A landscape with many peaks, sampled at points; each row gives a point and its height.
A climber steps from a point to whichever of its 2 nearest points has the largest rise for the distance, and stops where none of them is higher. Distance is the straight distance between rows; heights are no part of it.
niv height 75: [141 138 154 105 145 136 161 178 166 153 190 157 138 133 106 146  85  61
 153 193 155 111 160  93 171 100 134 113 134  90 101 136 118 109 106  59
 133  52 112 108 110 167  99 141 101 111 103 169 127  97 131 126 124 128
 132 146]
Bet height 330: [ 72 121 115 118 103 180 132 120 149 104 100 121  73  96 154 146 157 156
 168  81 129 122 112 126 126 163 136 114 112 153 110 122 147 141 161 193
 141 114 117 140 122  98  92 140 110 149 135  98 106 106 124 129 158 127
 164 101]
Gukad height 445: [ 63 204 127  81 142 108 164 138 141  97  66 183 159  92 117 155 154 166
 158  75 138 120 141 155 102 128 161 120 131 142 129  69 164 132 162 151
 102  84 143 132 103 114  93 155 111 113 121  89  98 156 110  63 144  79
 162 146]
ripok height 320: [100 102 117 154  87 197 109 104 139 122 107  91  79 120 157 115 151 126
 159  79 114  83 120 123 136 176 109 127 115 138 126 126 132 152 142 161
 155 136 105 140 143 116 125 138  90 149 134 133 131 121 123 172 152 139
 140  95]
begi height 495: [143 156 111 140 186  79 129 165 106 135 111 116 134 152 115 113  73 116
 153  81 131 158  96 135 167  95 150 123  89 175 191 121 109 172 167 187
 100 105 134 148 119 177  86 123 180 198 101  86 115 171  81 115 142 154
 169 126]
Dul height 712: [157  70 135 133  95 126  29  88  77 151 146 101 137 128  82 103 122 157
  49 122  85 158 102 164  80 139 109 132 127 131 162  90  78 130 114 181
 188 189 120  72 169 106 164 100 158 115 159 161 119 127 221 153 126 119
 147 171]
zir height 563: [119 158  89 120 136 107  79 145 138 104  60 157 114  93 146 106  84 133
 153  63 137 119  99 160 127 124 150 127 113 175 160 123 137 165 141 189
 112 106 117 106 125 164 115 129 152 163 152  76  86 149  77  98 157 115
 208 138]
rofo height 599: [107 134 130 142 105 104  89 143 128 130  30 142 115 137 167 114 154 131
 107 107 116 162  83 148  85 175 110 134 155 131 137 130 149 149 117 153
 112 210 150 141  97 129 127 105 118 134 187  88 115 141  77  89 103 111
 139 144]
Tega height 65: [180 113 137 130 126 129  94 171 144 174 176 159 143 127 141 129  61  67
 114 186 139 138 177 117 117  84 144 130 161 112 120 144 141 121  93  51
 128 121 148 115 130 150 144 113 140 128 104 185 132 119 116  91 148 119
 130 160]
Mol height 57: [167 105 156 126 173 128 130 151 150 181 228 165 137 163 105 144  79  58
  70 190 130 111 108 132 121 105 151 143 152 164 101 165  92 136  78  63
 167 125 128 135 134 138 161 131 149 115 114 167  90 142 145 142  85 134
 122  98]
nev height 342: [173 117 144 120 168  66 104 126  82 126 198 122 163 134 132 122  70 154
  95 208 153 147  72 124 148 106  96 142  66 129  83 166 112 158  93 131
 142 139 142 142  82 135 193 141 178 125 137 135 142 135 127 145  86 168
 143 109]
ruzaf height 674: [100 143  99 148  89 129 130 114 121 114  74 139 188 123 144 120 156 120
 140 132 137 122 204 150  98 116 119 139 186 125 146 105 134 116 138  93
 106 157 102  98 149 130 140 117 121 114 114 149 136 144 140 144 137 142
  79 156]
vepi height 314: [129  84 131 171  96 157  94 102 114 133 122  93  75 139 155 112 146 125
 122 101 117 114  95 140 140 149 102 152 112 149 126 130 117 164 120 182
 168 158 125 159 151 123 128 117 123 160 149 124 144 123 160 136 133 144
 137 103]
raz height 531: [150 132 170 109 108 122 144 129  98 147 152 125 181  99 124  80 153 193
 185 124 147 113 153  82 104 193  75 111 147 116 109 125  96 128  90 108
 140 135 130  88  87 101 152 180  54  96 159 182 184 133 153 127 121  85
 121 129]
Mez height 76: [168 121 130 118 195 110 121 151 129 126 176 145 162 127  98 167  60 115
 117 166 144 122 166 127 161  76 139 114 131 119 126 132 134 119  81 112
 143  59 103 102 137 149 131 104 170 138 101 140 158 104 158 126 158 143
 154 134]
Dop height 512: [ 77 160 112 122 120 153 155 158 187 116  97 128  77 108 114 147 149  85
 172 123 155 122 140 116 157 130 148 114  93 120 125 119 128  90 176 130
  94  49 128 148 106 154  75 152 105 125 109  92  68 135  86 113 145 106
 157 109]
fas height 616: [105 152 110 171 105 108  41 101 107 150  28 120 121 122 174  67  91 142
 128 104 128 135  83 141  83 153  98 146 157 143 161 147 123 157 106 152
 128 213 126 131 121 124 156 105 133 133 199  89 111 153  94  98 125 121
 141 137]
Paga height 510: [180 103 130 133 107 139 100 142  78 165 108  80 148  99 149  78 146 170
 154 152 136 144 125 102 146 181  66 160 146 115 140 175 133  99 125 105
 116 171 161 136  91 106 151 145  71 137 139 168 180 116  95 118 135 113
 121 128]
Badot height 81: [143 142 132 117 151 126 146 180 156 145 172 167 139 121 102 162  77  86
 146 163 129 120 174 107 152  82 139 103 150  84 112 106 170  98 110  85
 139  47 117 104 113 137  99 110 136 136  94 151 122  95 142  94 167 128
 154 168]
pir height 282: [220 118  97 122 163 102 107 152  89 106 126  85 146 126 140 125  98 144
 133 163 133 163 134 107 166  93 101 147 116 116 164 158 129  95 123 146
  98 129 136 131 127 157 167 130 171 143 119 151 173 106  91 114 137 140
 140 132]
zofeb height 554: [ 85 165  94 142 137 148 182 138 141 101 105 113 108 136 122 143 128  88
 178 132 145 124 165 108 171 108 163 101 111 114 130 128 115 108 180 115
  84  67  94 127 134 153  89 155 108 116  94  91 106 130 102 172 140 141
 115 114]
Zelat height 352: [149 155 148 127 173  70 137 106 104 125 195 123 154 148 134 117  89 167
  94 179 133 142  56 120 131 118 103 141  52 135  91 181 110 159 120 125
 128 171 152 180  78 120 170 140 104 135 165 107 125 161 126 156  84 179
 118  95]
lar height 275: [119 173 117 115  83 145  65 122 135 110  58 172 122  57 139 119 128 179
 173  69 109  99 140 124 110 205 137 147 191 134 124 117 182  94 107 127
 110 126 152 108  72 103 104 134 111  98 168 119 120 114 104  58 174  49
 165 136]
Bim height 515: [121 172  98 134 189 107 162 129 114 108  75 130 183 147 129 125  96 143
 179  86 136 146 144 147 135  88 126 125 101 161 180 103 116 148 155 168
  76 111 134 137 127 165 109 144 150 171 100 101 131 140  94 120 149 158
 145 148]
mesu height 300: [ 82 131 164 109  92 159 123 142 122 149 140 125  90  59 143 143 188 162
 170 106 107 104 130 106 128 195 113 135 120 119  84 140 161 115 121 143
 159  73 153 144  64  90  96 162  68 145 123 136 129 122 120  83 149  70
 164 102]
Luv height 418: [ 63 187 103 117 109 119 133 105 124  86  55 169 174 103 154 144 143 193
 168  90 139  78 158 149  85 139 142 126 144 148 143  99 151 136 137 163
 101 131 130 112 113 108 135 143 106 125 137  83 120 156 118  96 165 109
 136 144]
dulu height 443: [ 79 175 144 101 155 100 194 123 178 121 142 112 114 149 110 144  98  85
 163 111 146 120 132 139 159 116 180 106  60 138 152 137  96 126 201 151
 100  65 125 182 119 134  61 178 142 132  94  58  89 176 109 144 123 140
 119 109]
Burir height 116: [ 93 128 153  93 132 116 221 133 132 104 130 116 148 134 117 181 192 113
 123 159 133 153 165 147 125 132 134 113 143 108  89  94 153 116 152 114
 106 133 142 152 146  74 114 133 135 109 117 146 118 139 144 136  67 138
  77 134]
Loz height 301: [166 133 124 116 197  59 141 120  67 118 151 106 152 122 116 131 108 194
 149 126 164 150  84 138 159 103  88 130  42 149 147 152 119 159 126 197
 106 113 145 167  75 148 157 162 132 157 130 102 193 115 127 106 134 128
 172 111]
saz height 511: [167 116  93 165  91 170  85 149 108 160  99  96  96 112 145  78 128 111
 160 154 142 133 157  82 175 139 103 158 141 116 153 161 124  94 119  89
 138 158 151 118 171 156 144 148  97 138 108 170 140 111  85 143 138 118
 117 136]
zunul height 107: [ 79 137 128 100 138 133 217 139 166 105  99 118 114 156 132 181 188  93
 132 138 121 150 166 140 143 121 164 106 134 117 110 100 158 108 172 123
 109  87 127 157 136  95  82 135 131 115 104 110 104 105 132 124 119 123
 106 127]
dapa height 764: [146  98 111 155  81 173 106  91 121 140 114 122 135 124 137 106 162 141
 157 118 121 113 153 135 112 168 103 139 162 141 156  98  97 120 126 129
 155 164 100  96 174 138 153 117 109 127 137 173 160 117 149 188 142 138
  96 132]
Pek height 261: [139 143 119 139 144 128 150 152 141 130 130 136 149 147 142 143  87  68
 111 191 120 172 144 117 131  64 129 157 130 124 121 165 141 108 135  74
  71 110 143 150 104 138 120 104 152 132 105 135 113 132  78  96 109 153
 115 141]
Mim height 722: [177  72 153 125 139 128  95 115 129 169 228 119 125 138 126 116 110 136
 126 113 142  96 106  92 148 151 117 113  94 109 116 134  69 124  81 115
 201 122 128 111 167 158 206 161 101 142 126 159 159 101 191 151 111 133
 133  96]
lureb height 69: [184 116 145 141 138 147 119 164 169 172 189 144 132 145 121 134  96  73
 128 174 139  89 159 107 159 107 136 118 168 121 116 141 107 116  92  58
 133  94 114 102 166 190 146 136 109 108  95 188 140 106 148 131 137 139
 123 151]
sinoz height 453: [190  47 106 135 137 167 154 119 115 168 162 131 125 200 114 112 142  75
  52 183 102 143 103 163 141 127 163 149 146 165 138 165  98 113  87 109
 132 145 120 105 186 150 179  77 181  82 111 159 100 126 120 178  83 173
  82 122]
Zim height 359: [130  80  70 157 106 151  66 159 157 107 115  97  59 114 151 128 100 115
 153  77 133  96 124 101 165  97 156 128 136 139 163 136 163 110 161 166
 129  84  92 104 148 167  90 104 164 173 117  94  84  95  90 100 196 108
 201 102]
kiduk height 474: [107 140 126 127 158 102 145 158 162 120 123 119  78 148 117 128 104  89
 153  98 134 144  97 139 164 118 179 100  64 165 171 127 103 157 189 179
 109  80 126 171 121 173  59 150 158 174  96  58  81 161  74 129 141 139
 167 106]
Nos height 417: [113  84 115 114 125 138 170  83 149  99 140 125 140 148 110 149 161 137
 130  98 105 110 143 141 157 117 150  94 130 125 127 101 123 161 137 165
 154 110  78  95 164 115 132 104 122 114 110 109 146 125 193 179 153 167
 115 107]
Pib height 124: [139 102 157  85 155  99 196 122 114  94 136 136 166 145  89 179 175 150
 106 146 118 173 127 153 119 119 112 107 146  96  96  75 167 105 129 139
 148 117 148 150 114  75 110 130 161 116 121 136 134 127 185 123  81 133
 104 143]
zati height 292: [162 167 116 113 194  62 116  84  94 118 142 133 169 118 119 133  71 190
 168  90 155 140 127 154 127  99  96 141  51 138 159 117 116 165  98 166
 119 110 121 128 101 142 158 146 154 180 125  97 166 130 139 122 171 140
 166 132]
vove height 385: [134  73 103 143 143 176 162 140 129 102 135  94  99 136 111 140 160 112
 164 100  92 125 151  86 198 116 156  96 119 113 148 120 156 102 169 171
 123  48 106 122 163 128 111 117 137 154 104 133 140  57 135 169 176 142
 134  88]
fuve height 408: [ 43 196 122 110 139 124 181 122 171 114 134 125 128 143 135 135 111 104
 147 131 159  88 135 124 119  95 160 116  85 111 116 140 122 120 197 116
 102 114 123 175 135 124  76 163  97 116 110  55  77 168 106 162 113 124
  96 110]
Razi height 318: [118 132 141 109 130 177 154 159 110 139 109 130 112  65 115 146 184 173
 208 118 121 128 111 100 170 191 113 142 106 109 116 139 177  76 156 170
 129  46 140 159  78 101 102 156  69 110 103 123 149 120 106  86 148  80
 176 116]
kis height 561: [123 140 192  79 102  98 131 120 103 150 175 153 169  98 117 108 152 193
 162  92 137 123 131 100  53 162  69 100 151 110  91 105 115 118  95 120
 174 121 136 115  53  76 128 169  91 121 155 170 168 146 188 117 135  89
 121 146]
Semiz height 539: [100 195 106 120 165  94 124 126 148 104  90 169 157 125 133 131 100 146
 128  63 130 131 133 159 113 106 172 128 115 171 155 104 137 178 168 166
  96 110 129 123 114 156  95 137 166 170 133  78 106 153  93  93 156 133
 175 148]
Fomu height 343: [ 55 124 108 129 119 149 148 116 158  89 107 127  85 141 162 139 143 107
 105  95 136 128 111 147 122 139 163 108 125 153 111 120 139 157 162 158
 123 138 119 133 136 123  74 120 151 136 148  73 108 111 120 135 142 137
 148 100]
Mifif height 477: [ 56 184 103  94 135 136 174 140 163  90  91 147 119 101 131 155 158 119
 174  97 147 108 146 131 127 127 175 100 129 132 137  90 159 113 174 152
  87  71 117 139 109 120  79 150 129 117  98  89  73 130  93 105 149 106
 150 127]
rumiz height 333: [175 115 127 149 160  67 101 127  94 140 166 101 105 141 147 111  77 124
 102 159 141 153  78 111 134  94  86 159  89 137 116 191 124 132 114 145
 140 161 135 158 126 134 159 137 170 159 120 133 139 129 122 111 110 159
 145 113]
Duvib height 324: [199  92 130 122 162  75  88 107  69 129 156 102 134 113 127 116  93 174
 124 144 133 159  95 121 148 117  72 143  86 115 146 158 127 134  97 175
 163 132 142 127 126 125 158 135 167 164 135 144 179 106 154 120 136 116
 160 118]
gozen height 467: [200  84 105 152 139 175 134 135 133 177 174 122 113 154 113 108 124  89
  87 181 125 105 127 110 162 133 144 146 157 140 160 168  78 106 106  84
 138 139 103  95 202 180 200 108 146  92 110 174 110  99 117 168 107 150
  92 123]
Taf height 624: [ 86 181 197 101 119 106 142 119 157 153 201 169 135 100 119 127 121 139
 144 118 149  54 116 105  78 142 111 105 119  87  61 132 107 165  93  58
 173 109 128 134 101 123 135 161  71 137 137 143 138 164 171 135 122 105
 122 130]
Kepu height 169: [101 124 150 139  72 133 138  99 134 108 120 161 117 142 110 158 185 113
  98 126 122 134 150 164  81 147 162 136 175 117 114  80 118 150 109 112
 130 186 130 101 145 105 130  99 141 105 135 150 130 137 129 142 106 130
  80 162]
baz height 401: [ 60 172 103 136  69 161  93 106 126  88  50 156 161  93 160 114 158 163
 178  92 120  82 175 120  70 163 109 141 178 134 140 104 160 117 126 131
 108 154 114 109 119  97 132 139  83 111 147 124 120 144 111 120 164  97
 128 145]
Risev height 182: [100 167 148 159 116 115 112 119 127 144 103 144  86 154 156 102 142 123
  92 129 112 121  90 155  70 146 117 163 132 126 120 143 116 144 116  86
 109 219 150 151 124 130 138 120 102 130 151 127 114 159 104 137  69 129
  94 134]
koso height 303: [119 117 126 127 150  85  84  76 127 112  88 120 103 178 127 120 102 169
 100  93 152 146  62 154 111 118 125 103  79 156 123 114 124 200 120 250
 161 162 122 155 123  95 126 117 178 169 164  60 122 160 180 137 144 154
 142 134]
nesi height 97: [115 108 123 140 139 162 185 155 158 115 127 117 109 137 109 159 153  82
 128 142 110 151 166 129 164  86 184 107 159 117 128 114 152 104 160  97
 105  69 119 125 156 119  80  90 165 140  92 143 130  86 137 118 134 143
 112 128]
lume height 442: [203  56 100 140 161 130  93 116  75 163 184 109 156 178 120 115 103  90
  30 157 103 163 107 171 124 106 141 150 124 169 164 156  91 122  75 125
 145 148 121  79 183 163 171  95 176  84 134 173 121 137 153 191  92 193
 112 113]
padek height 684: [127  77 158 141 103 148  60  64  84 125 117 109 121 129  76 123 138 179
  78  96  79 173  96 149  99 155 107 130 150 128 137  74 130 126 125 230
 182 181 125 117 144  82 127  94 164 131 172 146 133 117 212 155 131 120
 132 149]
Tibeg height 164: [ 64 139 176  87  72 124 151 120 139 100 119 172 141 115  95 169 182 132
 106 101 138 100 160 148  70 152 160 106 200  91 105  71 138 154 112 102
 173 167 147  97 130  91 124 110 116  97 150 131 128 122 152 114 125  98
 101 141]
bamu height 403: [101  71 117 112 148 167 179 111 142  78 132 105 115 140  95 154 159 149
 133  78 112 117 131 130 157 122 189  60 112 134 160  89 157 125 175 169
 157  61  91 112 160 100 110 107 140 142  98 118 136  83 169 168 167 156
 127  90]
lod height 312: [203 131 128 125 172  82 118 130  65 144 113 109 147  85 131 114 132 192
 156 110 141 131  82 118 129 135  78 151  80 134 159 151 146 127 111 195
 147 119 145 158  90 129 140 148 131 151 121 130 179 117 123  74 151  84
 184 122]
zumo height 588: [106 156  80 155 133  95  30 113 143 115  42 131 116 104 171  80  68 146
 138  87 137 100 103 127  88 135 121 141 130 154 154 149 135 168 116 165
 133 160  95 112 134 148 140 118 146 148 163  63  93 150  95 112 157 116
 174 140]
pozo height 297: [157  96 115 157 130 154 148 106 100 116 112 122 141 155 121 115 161 109
 112 152 128 168 129 143 140 131 116 153 142 149 125 135 108 116 125 110
 109 181 131 124 169 135 160 103 140 116 127 158 154 131 126 181  90 172
  77 140]
Gasa height 662: [121 162 186  89 143 103 142 142 169 168 235 150 142 120 113 120  89 108
 109 161 159  89 120 115 129 121 116 105 126  95  69 141 108 147  93  62
 151 100 138 126  90 147 136 165 103 128 119 153 137 139 177 121 104 122
 134 117]
nif height 427: [135  85 129 120 159 127 143  97 112 116 159 130 176 168 103 146 124 133
  72 112 108 114 152 169 166  91 166 109 124 141 132  97 111 154 126 164
 165  88  92  64 147 116 150  84 181 100 103 127 142 141 202 183 134 199
 112 127]
vedu height 369: [ 24 190 121 128  94 145 162 117 151 105 104 145 157 129 143 145 151 112
 150 121 151  70 171 151 100 111 146 126 139 110 120 121 144 148 180  72
  87 140  96 129 157 132 112 110  79  97 118  93  88 157 109 164 126 131
  78 138]
semor height 627: [129 107 150 143  94 120  85 126 115 141  67 111  96 124 145 113 139 119
  94 124 108 180 100 147  85 165 119 149 174 138 137 117 143 120 101 123
 135 194 168 133 111 108 123  91 159 138 167 133 136 114 107  83  99 100
 125 146]
tobu height 272: [193 133  97 146 154 106 133 179 116 140 110 110 142 146 142 147  87  98
 138 175 139 181 120  94 177  67 104 158 116 126 155 172 130  95 141 113
  61 125 143 135 112 161 129 110 149 137  99 123 138 103  61  93 128 127
 139 142]
ser height 735: [ 90 130 118 165  78 203 151  98 129 115  91 117 112 130 155 120 186 121
 168 115 142  82 147 124 120 161 132 136 157 119 144 101 115 136 139  93
 135 161 111 120 170 141 119 112  86 101 129 163 130 125 107 189 135 134
  99 128]
rofil height 248: [105 155 163 110 144 113 187 158 150 136 133 134 146 153 143 161 122  78
  80 195 112 167 134 144 117  96 124 139 103 126  82 158 137 117 139  72
  63 140 163 179  91 107 113 119 118 108 126 137  97 154  89 106  67 143
  97 131]
digu height 131: [142  82 166 108 161 115 149  99 112 108 159 149 118 145  93 156 136 154
  78 135  98 167 115 149 144 115 135 108 133 116 101  90 160 112 121 152
 159 107 144 144 137  89  88  96 205 132 138 118 128 110 180  86 105 128
 129 138]
niz height 481: [224  91  79 158 115 163  91 149 105 166 122 106 125 141 123 114 125  88
  98 169 120 131 156 107 168 139 142 152 175 142 178 156  84 109 116  88
 106 125 105  84 213 178 179 113 142 100 115 218 142  91 124 166 145 135
 104 155]
Nobap height 290: [167  93 110 155 151 120 104 122 100  99 136  93 143 134 138 114 112 133
 107 158 134 172 131 109 171 115  93 160 131 142 145 160 121 120 115 144
 112 151 125 127 149 156 192 128 160 139 142 154 170 111 120 162 112 175
 109 129]
gazub height 61: [190 135 164 130 148 101 102 162 134 187 216 151 138 128 126 113  65  81
  89 204 127 119 132 123 105  93 119 161 144 139 102 160 120 121  84  43
 132 124 158 137 122 128 150 127 143 126 107 181 109 146 107  86 103 113
 145 133]
Tiz height 527: [195 102 120 125  83 154  89 166  92 184 131  78 123  96 143  91 146 137
 166 147 132 131 165  62 175 183  82 168 154 103 158 155 129  84 114 104
 147 144 154 126 133 125 155 164  84 149 125 200 183  96  90 102 151  86
 128 121]
vebit height 370: [132  76  85 151  97 198 116 151 133 106 118  95  75 124 134 127 135  92
 153  91 123 102 139  94 182  85 166 117 133 133 158 140 141 104 154 138
 113  68 104 100 155 169  97 117 122 154 101 125 111  79 115 153 174 120
 145 100]
tev height 687: [203  53 138 119 111 117  33 118  75 181 195  83 133 122  77  88 106 143
  75 126 108 140  99 129  88 150  95 135 114 140 160 116  51 130 104 154
 197 171 116  65 183 125 205 142 145 121 137 167 135 130 227 148 130 128
 155 123]
Sopuv height 87: [116 113 127 126 136 158 144 177 179 120 155 140  99 132 116 166 101  71
 121 146 130 122 162 113 164  56 201  83 146 114 123 110 163 119 120  89
 119  41 106 103 126 139  75  98 148 132 103 104 113  87 124  90 167 119
 153 134]
lopo height 497: [198  98  76 147  86 153  82 158 121 179 117 114 116 118 140 101 100  90
 144 149 135 116 172  77 175 124 134 140 164 113 164 150 126  93 132  64
 119 140 116  88 199 187 153 125 118 136  92 192 143  89 111 137 165 117
 118 140]
Ketuk height 657: [119  90 130 146  86 147  80  97  99 109 107 124  92 128 114 138 156 145
  84 107  97 166 118 150 100 147 135 140 165 131 135  89 146 131 115 177
 164 174 131 112 127  97 114  92 160 138 175 121 143  93 158 114 130 105
 127 142]
lon height 697: [218  70 138 123 133 112  68 123 105 173 214  97 120 147 104  97 119 151
 104 135 135 124  88 114 116 165  91 139 119 140 124 121  50 128  65 133
 189 164 126  96 149 144 207 151 136  95 132 170 137 124 205 150 107 136
 117 103]
bul height 306: [131 117 110 174 120 154 109 112 114 157 108 100  97 145 150  97 137 117
 130 144 115 137  91 119 138 137  99 150 123 135 119 160 117 126 123 128
 121 169 140 157 165 146 138 116 124 158 138 129 140 121 113 153 101 155
 115 117]
sab height 356: [ 53 155 114 130 116 158 146 112 161 101 127 143 116 148 139 142 145  85
 120 114 132  93 160 141 112 101 165 119 148 128  99 102 130 155 156 104
 119 142 101 123 143 126 106 122 122 119 121 101 118 134 125 153 137 156
 109 122]
vut height 363: [100 184 157 111 172  86 152 106 148 128 207 124 125 162 115 130  75 136
 105 149 138 124  68 129 144  99 121 126  55 144  76 177 116 156 152 136
 135 156 144 192 115 112 124 141 115 133 139  77 113 174 160 186  80 175
 102  96]
zemid height 349: [141 128  72 151 123 163  93 153 136 123  97 130 110 104 140 140 117 145
 200  82 140 101 137  94 177 126 132 127 105 133 163 116 160  94 151 152
 113  66 115 124 126 159 106 128 123 171 105 120 101 103  85  93 188 103
 183 118]
vod height 156: [ 64 148 159  99  99 129 176 117 161  84 100 164 100 128 122 185 171 117
 104 108 125 147 148 143  99 162 181 108 188 103  89  98 177 134 137 118
 146 167 156 128 143  89  91 124 156 102 151 104 115 109 120  80 114 101
 112 123]
kabe height 386: [ 50 181  85 153  89 142 127 125 144  81  70 150 153 105 174 114 147 124
 173  94 140  79 178 124 104 125 119 138 158 113 143 118 151 129 159  91
  92 144 107 127 123 142 118 136  71 111 135 107  81 156  94 140 151 122
 104 150]
budaz height 704: [ 90 142 105 155  56 172 118 107 132 100  59 140 139 127 153 113 176 128
 142 118 139  99 176 145  74 157 150 153 194 116 142 106 121 143 126  80
 130 192 114  80 134 138 132 103 108  92 134 164 122 118  99 135 140 103
  99 157]
Zos height 434: [167  84 115 131 160 133 117 108 108 137 163 131 183 172 126 143  91 115
  35 128 108 147 133 169 148  92 149 119 137 167 145 140  92 138 109 158
 137 118  96  67 153 147 164  78 180  85 125 154 133 158 179 201 104 199
 106 120]
kasu height 287: [ 98 144 132 114  82 156  78 141 134 130  93 145  84  66 141 124 155 159
 151  95 111 106 118 114 122 202 109 141 160 130  92 154 155 115 121 128
 137 119 141 128  57 105 120 134  85 120 153 113 110 136 109  64 150  61
 182 116]
Redu height 212: [128 143 148 133 139  97 183 156 138 132 119 112 139 109 137 117 169 158
 116 167 105 152  65 137 107 137  69 118  64 117  96 172 135 113 136  93
  52 160 163 192  73 108 109 150  63  88 151  99 138 165 104 124  70 133
 112 118]
Tep height 379: [ 75 209 133 115 155  96 153 118 170 131 170 136 137 144 129 125  87 117
 111 134 134 101  89 141  99  95 135 117  59 128  97 155 122 144 160 117
 125 128 113 191 101 125  94 148 104 129 131  61  96 183 131 150  96 147
  97 119]
Das height 139: [118 118 166 101 143 108 156 114 141 108 101 151  98 153 113 168 150 127
  59 118 104 197 109 167 118 115 165 120 149 124 105 100 172 133 150 168
 141 153 151 151 121  93  78 101 189 128 143  99 126 122 158  78  93 124
 115 144]
gilu height 233: [113 165 161 104 147  73 200 144 154 119 125 136 144 141 136 148 145 143
  80 191  99 161 102 164  88 102  99 115  81 121  85 142 144 149 128 105
  64 146 164 196  79  95 115 135 112  92 129 104 130 185  96  99  78 134
 111 122]
rini height 534: [192 122 146 119 108 132 131 141  95 154 135 109 185 107 133  50 161 188
 180 139 130 136 165  90 126 200  71 138 172 115 123 137 115 104 100  73
 102 156 150 113  79  95 161 175  43 115 172 192 199 120  98 137 132  95
 105 138]
vosaz height 694: [137 105 173 113 146 112 116 126 155 142 218 144 133 123 113 122  91 119
 108 141 141  91 117 118 127 120 106 120 104 105  83 141  89 144  84 105
 191  97 122 120 146 132 167 156 118 154 122 139 144 129 191 135 120 138
 125 113]
Rofam height 335: [140 128 112 130 143 176 159 156 118 126  97 125 103  90 122 143 161 143
 200 101 128 148 124  90 184 147 119 121 109 120 154 125 156  77 166 181
 115  46 134 144 103 136  95 138 120 153  98 120 118  91  92  86 159  98
 169 107]
Vonof height 71: [177 111 130 122 167  92  80 137 126 144 176 129 136 122 116 144  77 133
  90 144 108 116 147 136 136  73 157 123 120 120 126 131 153 114 103 122
 157  75 117 114 154 124 115  84 204 148  95 127 140 102 153  75 174 112
 158 147]
mibar height 193: [ 88 157 172 146 118 118 161 140 135 150  97 133  95 140 151 108 154 136
 102 154  99 135  71 144  86 140  97 137  78 124 102 157 131 127 140  95
  81 192 175 198 106 110 122 119  70  93 159 122 119 166  96 127  46 108
  64 146]
dimut height 594: [104 180 107 133 156 119 194 136 143  89 107 131 164 143 129 149 117 103
 176 144 177 113 172 105 158  83 130 116 114  97 146 129 134 117 173  92
  64 101 116 138 131 134 129 159  87 109 103  98 120 131 110 168 119 158
  96 143]
tiket height 739: [169  85 114 156  79 147  67  89 102 155 128  95 124 121 114  96 144 142
  95 121  95 143 132 157  96 145 116 135 163 136 175  90  78 128 105 141
 170 169 108  76 173 119 163  99 140 129 138 156 142 120 178 169 128 131
 113 139]
zanez height 174: [ 93 138 139 155  76 146 153 107 138 121 106 132  87 170 121 120 190 107
 104 134 133 136 120 154  77 172 158 153 154 127 135 101 118 148 125 100
 124 229 136 141 145 117 131  95 128 101 146 127 110 149  81 154  84 122
  73 135]
keb height 591: [110 142 188 103  96  98 158 115 135 139 175 153 145 111 101 110 155 155
 135 125 144 103 124 115  76 148  88 108 130 104  80 119  97 145  86  82
 151 147 139 135  88 101 135 175  98 119 153 163 152 161 169 131  90 104
 106 125]
degav height 148: [ 81 135 169  87 115 112 153 113 143 117 102 156  82 114 120 172 160 137
 100  95 102 169 105 138 109 179 157 107 138 110  83 117 157 137 125 173
 176 151 151 158  99  92  89 115 144 112 158  83 121 114 130  75 112 101
 136 121]
Tenoz height 637: [120 160  96 128 141 132 167 125 137  92  75 141 202 122 150 123 129 145
 184 147 144 112 186 111 125 109 114 123 149 101 143 120 144 100 126 107
  84 121 126 113 127 122 156 158  89 109 120 132 153 137 114 140 145 146
  85 149]

Two climbers start at each pair of points below. Name the first point that both come to, or write never.
niv / vebit | never
mibar / rumiz | never
Loz / digu | never

Call two points neighbours if one is among the 2 nearest of the other. Go from one point of each pair to the other, from neighbour to neighbour, staying as high as possible. Name the lowest point that can't be avoided.
rini / dapa | raz
dapa / Mim | tev
Tiz / rini | Paga
fas / dapa | rofo
